Points on a hilly landscape, in no order, each with its height.
A climber steps from a point to the highest of its 2 nearest points, and stops where none of them is higher. Distance is the straight distance between rows; heights are no part of it.
<53>: [107 136 142 134  98 109 129 120 219 201 140 193 145  69 171 100 152 210
  68 110 135]  (h 512)
<961>: [101 141 109 141 122 179 113 140 115 161 103  75 122 144  90 161 145 119
 144 170 109]  (h 650)
<1099>: [149 106 138  84 149 156 117 146  52 108  82  91 132 151 138 149  94  70
 170 177  89]  (h 223)
<298>: [119 123 169 167 103 129 141 146 228 165 152 185 105 112 156 123 121 183
 110 105 150]  (h 490)
<964>: [143 163 140 147 157  85 120 176  86 159  95 138 133 121  65 123 168  97
 122 120 109]  (h 389)
<575>: [161 137 149 151 152  86 160 137 125 136 117 160 100 122 162  95  87 120
 126  88 114]  (h 591)
<267>: [142 105 165 138 166 117 152 135 178 113 138 140  84 139 205 134  67 145
 150 110 191]  (h 529)
<1180>: [130 160 110 139  95 141 123 114 126 174 111 121 132 131  94 121 179 121
 104 128  69]  (h 487)
<823>: [ 92 140  98 142 129  98 109 144  74 139  86  98 179 122  98 120 171 102
 111 125 116]  (h 301)
<490>: [128 104 103  88 115 186 150  96 104  86 138 106 104 146 112 143 138 120
 160 131 102]  (h 536)
<102>: [126 130 110 137 157 112 155 165 131 142 120 166 119 126 103 123 138 137
 135  92 124]  (h 479)
<486>: [119 153 133 162 156  72 110 185  57 138  65 110 129 117  84 126 172  85
 126 126 129]  (h 354)
<277>: [114 153 109 115  91 155 116 101  55  86 100  84 189 145  82 107 171  93
 126 153  78]  (h 219)
<1184>: [133  99 128  71 101 227 115 108  81  70 116  77 112 151 117 156 146 110
 180 192  98]  (h 616)
<1047>: [147 105 153 143 144 130 168 126 175 125 148 161  86 137 170 120  86 157
 140 106 150]  (h 561)
<384>: [134 104 128 114 120 191 138  88 156 108 190  86  92 128 106 155 114 138
 148 196 169]  (h 123)
<1224>: [103 119 128 130 158 136 117 175  26 114  63  69 169 139 104 128 124  82
 159 169 119]  (h 348)
<649>: [131 158 135 175 139  37  90 176  73 145  66 122 125  96 123 120 168  96
 107 101 145]  (h 321)
<1098>: [102 148  90 125 172  95 122 131 135 131 129 158 159 117 125 110 103 143
 110 114 151]  (h 488)
<704>: [143 113 157 156  93 107 146 146 169 139 120 177 117 131 178 109 118 150
 123  58 129]  (h 347)
<484>: [114 102 119 107 177 126 100 166  77 101  95  98 139 141 151 165  78  99
 171 135 144]  (h 310)
<614>: [153  66 142  86 164 160 134 144 121  94 140 113  90 152 167 168  84 109
 178 148 148]  (h 722)
<54>: [122 107 138 132  95 149 135  88 223 136 219 142 113 112 126 123 154 194
  96 150 180]  (h 103)
<467>: [121 110 111 101 160 121 136 136  36  73 106 111 169 139 108 107 142  82
 158 131 103]  (h 235)
<26>: [135 127 123  93 128 174 115 115  62  97 104  87 153 155  97 141 100  94
 156 197  91]  (h 200)
<554>: [108 112 113 101 174 117 124 131  92  92 115 101 145 143 174 138  57 104
 156 130 156]  (h 284)
<211>: [120 159 108 116 103 185 114  76 127 122 148  85 133 123  87 130 126 155
 124 187 108]  (h 157)
<473>: [149 156 135 122 141 100 134 144 165 140 148 211 151 115 102  94 110 155
 112 108 120]  (h 443)
<489>: [149 140 147 131 163  39 118 166  80 105 108 166 149 118 109 113 141  87
 121  90 132]  (h 335)
<638>: [139  75 147 141  87 162 163  81 171 117 184 100  64 136 165 133 146 133
 130 132 172]  (h 64)
<980>: [105 112 206 161 102 116 138 151 236 169 140 211 120  90 185  90 113 205
  96 102 156]  (h 453)
<547>: [130 123 119 128 146 123 133 153 102 135 109 130 124 140 121 134 131 108
 147 101 109]  (h 522)
<968>: [110  95 105  91  97 183 133  75 152  79 179 101 122 137 138 138 139 146
 134 140 155]  (h 599)
<151>: [136 132 145 136 160  97 166 130 170 134 146 210 135  99 144  75 102 172
 107 102 137]  (h 481)
<910>: [123 119 130 141 128 162 150  95 206 145 191 139 101 115 121 123 124 166
 114 159 174]  (h 113)
<891>: [118 139 112 103 112 178 111 104 112 104 137  87 145 147  98 146 103 117
 129 179 106]  (h 176)
<1141>: [161 129 143 115 165  85 146 160  94  92 127 173 137 128 112  97 124 104
 144  94 114]  (h 366)
<890>: [156 126 133 101 137 114 126 126  58 109  97 101 130 145 125 130 108  64
 147 141  77]  (h 242)
<827>: [122  69 113  92 126 180 133  91  85  83 135  62 118 142 174 143  83 104
 158 183 136]  (h 140)
<55>: [142 162 121 126  84 144 129 111 145 141 151 151 119 127 105 118 164 143
 110 110  73]  (h 452)
<437>: [131 126 149 130  81 140 134  78 235 154 196 165 125 107 159 103 140 189
  80 135 159]  (h 94)
<1114>: [123 143 122 104  84 189 119  66 168  99 203 117 114 124  94 138 173 176
 125 163 129]  (h 633)
<140>: [142 145 128 145 164  69 134 148 104 138  97 136 115 123 167 120  88 123
 131  88 149]  (h 543)
<69>: [131 107 124  88  70 220 117  71 114  75 146  80  98 147 123 160 164 129
 158 173 116]  (h 665)
<389>: [149  86 162 136  81 155 161  81 190 108 184 136  88 134 171 114 126 143
 126 113 148]  (h 70)
<1045>: [115 176 119 156 150  86  77 158 119 161  87 108 156 111 131 143 108 123
 100 122 151]  (h 583)
<249>: [112 115 133 149  92 123 131 143 205 176 145 186 126  99 143 118 157 184
  98  95 119]  (h 470)
<548>: [111  90 121 101 126 165 135 104 182  85 182 117 126 138 148 155 125 146
 138 130 183]  (h 619)
<1135>: [164 109 135 117 162  90 146 149  49 115  94 121 112 140 144 124 115  76
 170 115  86]  (h 227)
<59>: [146 127 165 157 123 133 153 146 201 155 139 176  94 124 134 124 102 156
 128 115 139]  (h 525)
<906>: [138  98 157 152  66 165 138 113 215 148 186 127  92 128 144 159 160 152
 122 140 152]  (h 48)
<797>: [ 95 139 102 147 156  66 109 150  49  96  99 108 193 117 106 105 146 105
 109 120 142]  (h 274)
<509>: [143 119 138 126 188  55 117 184  41  92  83 111 139 123 122 131 130  82
 164 116 152]  (h 422)
<1206>: [ 95 146  97 121 123 142 104 100 163 136 159 143 157 116 108 133 132 162
  97 138 129]  (h 622)
<705>: [117 114 113 133  83 190 138 107 176 144 160  98  91 137 104 161 185 150
 137 144 133]  (h 563)
<134>: [114 127 123 132 186  98 119 178  34 108  74  82 150 133 106 134 111  93
 160 143 143]  (h 384)
<312>: [126 153 128 144 116 145 117 138 172 189 131 125 107 134  91 155 145 147
 120 147 107]  (h 394)
<799>: [119 166 126 106  99 100 102 116 175 179 144 178 176  86 116 120 144 163
  76 135 102]  (h 628)
<118>: [163 141 159 139 170  69 125 184  86 118  90 138  99 133 175 129  90  95
 163  77 147]  (h 497)
<1157>: [145  98 125 100 187 128 171 134  98 101 125 134 104 137 143 123  83 112
 177 121 120]  (h 648)
<1095>: [122 131 111 127 131 179 139  90 149 138 167 104 101 137  88 132 119 146
 123 187 136]  (h 139)
<200>: [101 144  95 151 179 105 130 144  92 144 101 127 150 115  92 117 118 134
 117 133 139]  (h 425)
<574>: [126 157 105 125 107 124 107  90  99 131 117 104 161 138 133 121 110 100
 101 140  96]  (h 253)
<42>: [142 120 135 123  92 135 123 118 172 126 140 149 123 142 149 143 124 127
 115  99 114]  (h 401)
<75>: [143 150 125 143  89 151 136  98 184 166 163 144 106 124 105 129 147 155
 111 144 100]  (h 424)
<159>: [149 100 184 149  81 149 167  78 226 122 207 136  91 119 181 102 129 153
 104 141 187]  (h 78)
<305>: [134 140 114 129 138  98 117 112  94 128 106 111 152 139 152 128  75  91
 112 136 121]  (h 275)
<502>: [120 153 133 157 139 119 117 174 166 189 120 151 123 120 106 149 130 155
 118 129 125]  (h 387)
<1129>: [130 119 114 139 143 155 153 116 171 156 174 123  87 135 109 141 103 147
 130 164 156]  (h 125)
<1122>: [119 146 115 134 160 112 143 106 150 138 141 147 133 124 142 114  90 142
 112 131 148]  (h 474)
<192>: [145 163 128 133  99 127 127 132  92 152  96 124 142 137  84 119 199  88
 125 117  65]  (h 521)
<1026>: [143 126 153 143  98 106 128 142 164 133 120 144 111 141 182 149 103 124
 124  76 142]  (h 373)
<188>: [115 102 105 101 136 160 125  93 118  97 135  89 144 147 143 137  87 123
 139 165 138]  (h 156)
<824>: [136 176 142 154 141  57  69 186 124 155  89 146 142 107 138 137 124 125
 103  85 163]  (h 503)
<186>: [124 166 146 149 136  93  99 174 164 173 109 164 135 118 140 140 108 148
 114  97 147]  (h 434)
<507>: [107 138 134 145 140 134 114 170  43 134  57  76 161 151  75 125 176  76
 147 163 109]  (h 315)
<100>: [ 98 165 103 145 161 125 107 145 115 172 108 114 155 122  77 128 122 143
 104 156 124]  (h 374)
<831>: [151  97 138 112 150 155 176 130 141 112 146 148  82 135 139 124  99 132
 167 110 124]  (h 600)
<1068>: [135 155 132 132 161  64  96 146  66 118  94 104 155 127 132 122  91  79
 120 129 134]  (h 302)
<905>: [120 131 125 127 173 105  89 193  83 118  95 104 143 141 111 155 100 105
 151 118 155]  (h 343)
<513>: [ 93 123 103 155 138 157 131 127 131 161 111  87 111 136 114 156 122 135
 133 142 144]  (h 727)
<983>: [104 127 109 137  98 195 136 108 138 155 132  68 105 138  94 155 173 140
 140 166 113]  (h 597)
<841>: [102 101 116 146 150 151 128 137 135 142 115  77  91 141 153 173  98 127
 149 128 165]  (h 661)
<20>: [125  74 133  95 141 160 134 118 160  79 160 119 113 148 162 162  97 123
 160 136 175]  (h 663)
<534>: [112 157 106  97  91 193 103  84  73  90 123  83 162 143  82 113 161 136
 136 173  75]  (h 201)
<837>: [149 129 126 113 128 111 152 122 124  97 153 170 145 131 120 104 114 123
 128  95 100]  (h 397)
<1207>: [123 126 139 123 175 115 127 140 161 110 130 137 120 142 188 144  58 132
 139 112 192]  (h 493)
<74>: [112 114 113 126 154  74 122 151  24  78  92  96 182 126 110 112 157  70
 136 134 121]  (h 252)
<1000>: [127 158 118 115 101  91  94 128 145 147 130 172 186 107 119 112 159 142
  78 103 109]  (h 702)
<734>: [130  87 129  94  80 194 133  66 138  85 166  76  96 144 145 151 149 124
 140 159 144]  (h 632)
<39>: [149 139 124 132 120 138 134 152  99 138  89 120 122 152 103 132 155  89
 152 121  84]  (h 559)
<919>: [136  88 147 147  93 158 144 122 178 146 151 101  83 143 152 163 127 122
 133 126 151]  (h 57)
<1140>: [ 85 141  79 124 138 120 110 131 136 134 131 136 169 120 116 132 148 148
 113 109 140]  (h 551)
<353>: [128 128 125 134 139 126 158  86 186 137 156 179 116 117 154  88 110 172
  96 119 145]  (h 517)
<821>: [144  96 122 115 119 173 171  98 142 105 166 130  85 143 124 130 131 137
 158 133 125]  (h 566)
<937>: [112 156  99 105  88 163 109  67 163 131 177 128 143 114 107 125 160 179
  95 140 112]  (h 691)
<698>: [159 140 151 124 184  39 105 189  56 108  87 127 116 129 150 126 102  95
 154  99 152]  (h 459)
<896>: [101 129 106 141 133 105 129 130 180 163 127 173 142 102 142 117 149 176
  91  88 132]  (h 431)
<181>: [112 169 117 156 123  66  82 141 103 173  94 122 173 108 127 126 137 118
  83 113 121]  (h 516)
<1130>: [116 138  98 121 104 129 104 105  65 103 104  84 177 147 124 124 131  96
 119 135  90]  (h 236)
<1031>: [146 132 130 109  74 171 136  66 186  88 205 157 103 121 116 120 164 190
 123 130 121]  (h 594)
<563>: [125 134 125 150 127  65 128 140 141 154 114 182 147  89 152 102 142 144
  95  71 119]  (h 388)
<116>: [114 147 130 118 102  89 101 133 197 196 124 199 176  67 162 107 139 187
  66 106 120]  (h 556)
<209>: [160 145 146 151 137  37 126 153 106 130 108 191 150  95 125  87 156 113
  97  84 118]  (h 351)
<410>: [106 138 119 147 139 106 111 166  54 137  69  92 150 140 106 139 178  77
 141 125 119]  (h 327)
<930>: [163 131 181 155 144  68 153 162 136 130 110 190 119 109 160  84  88 132
 123  74 129]  (h 635)
<1002>: [149 142 121 110  87 135 136  87 143 113 151 155 124 132 139 114 125 127
 108 106  97]  (h 423)
<1060>: [128  90 114  95 132 163 149 139  84  84 119 119 124 154 123 144 143  96
 178 118  95]  (h 507)
<903>: [132 145 130 150 139  91 136 182 119 162 106 170 121 113  77 119 180 127
 125  89 117]  (h 432)
<22>: [128 101 187 168 100 136 164  87 242 155 202 159 101 105 174  93 137 180
  93 151 185]  (h 85)
<65>: [142 120 119 112 122 117 120 116  85 111  89  94 130 153 167 136  86  84
 139 127 106]  (h 258)
<1083>: [141 146 129 131 119 174 118 143 100 156  89  92 118 151  88 145 148  88
 145 155  81]  (h 596)
<581>: [134 117 104  80 117 210 145 106  68  79 116  90 113 147  94 134 176 114
 177 155  75]  (h 571)

Where does a climber stop that starts at each point below?
<209> => <1047>
<1224> => <930>
<554> => <930>

Call two points neighbours if one is among the 2 nearest of the other. Go from one point of each pair to the other, from neighbour to neighbour, staying as high as possible. Name the lowest point that can't be avoided.
<937>, <930> => <704>
<1045>, <937> => <502>
<937>, <353> => <1122>
<69>, <614> => <968>
<1047>, <1000> => <249>
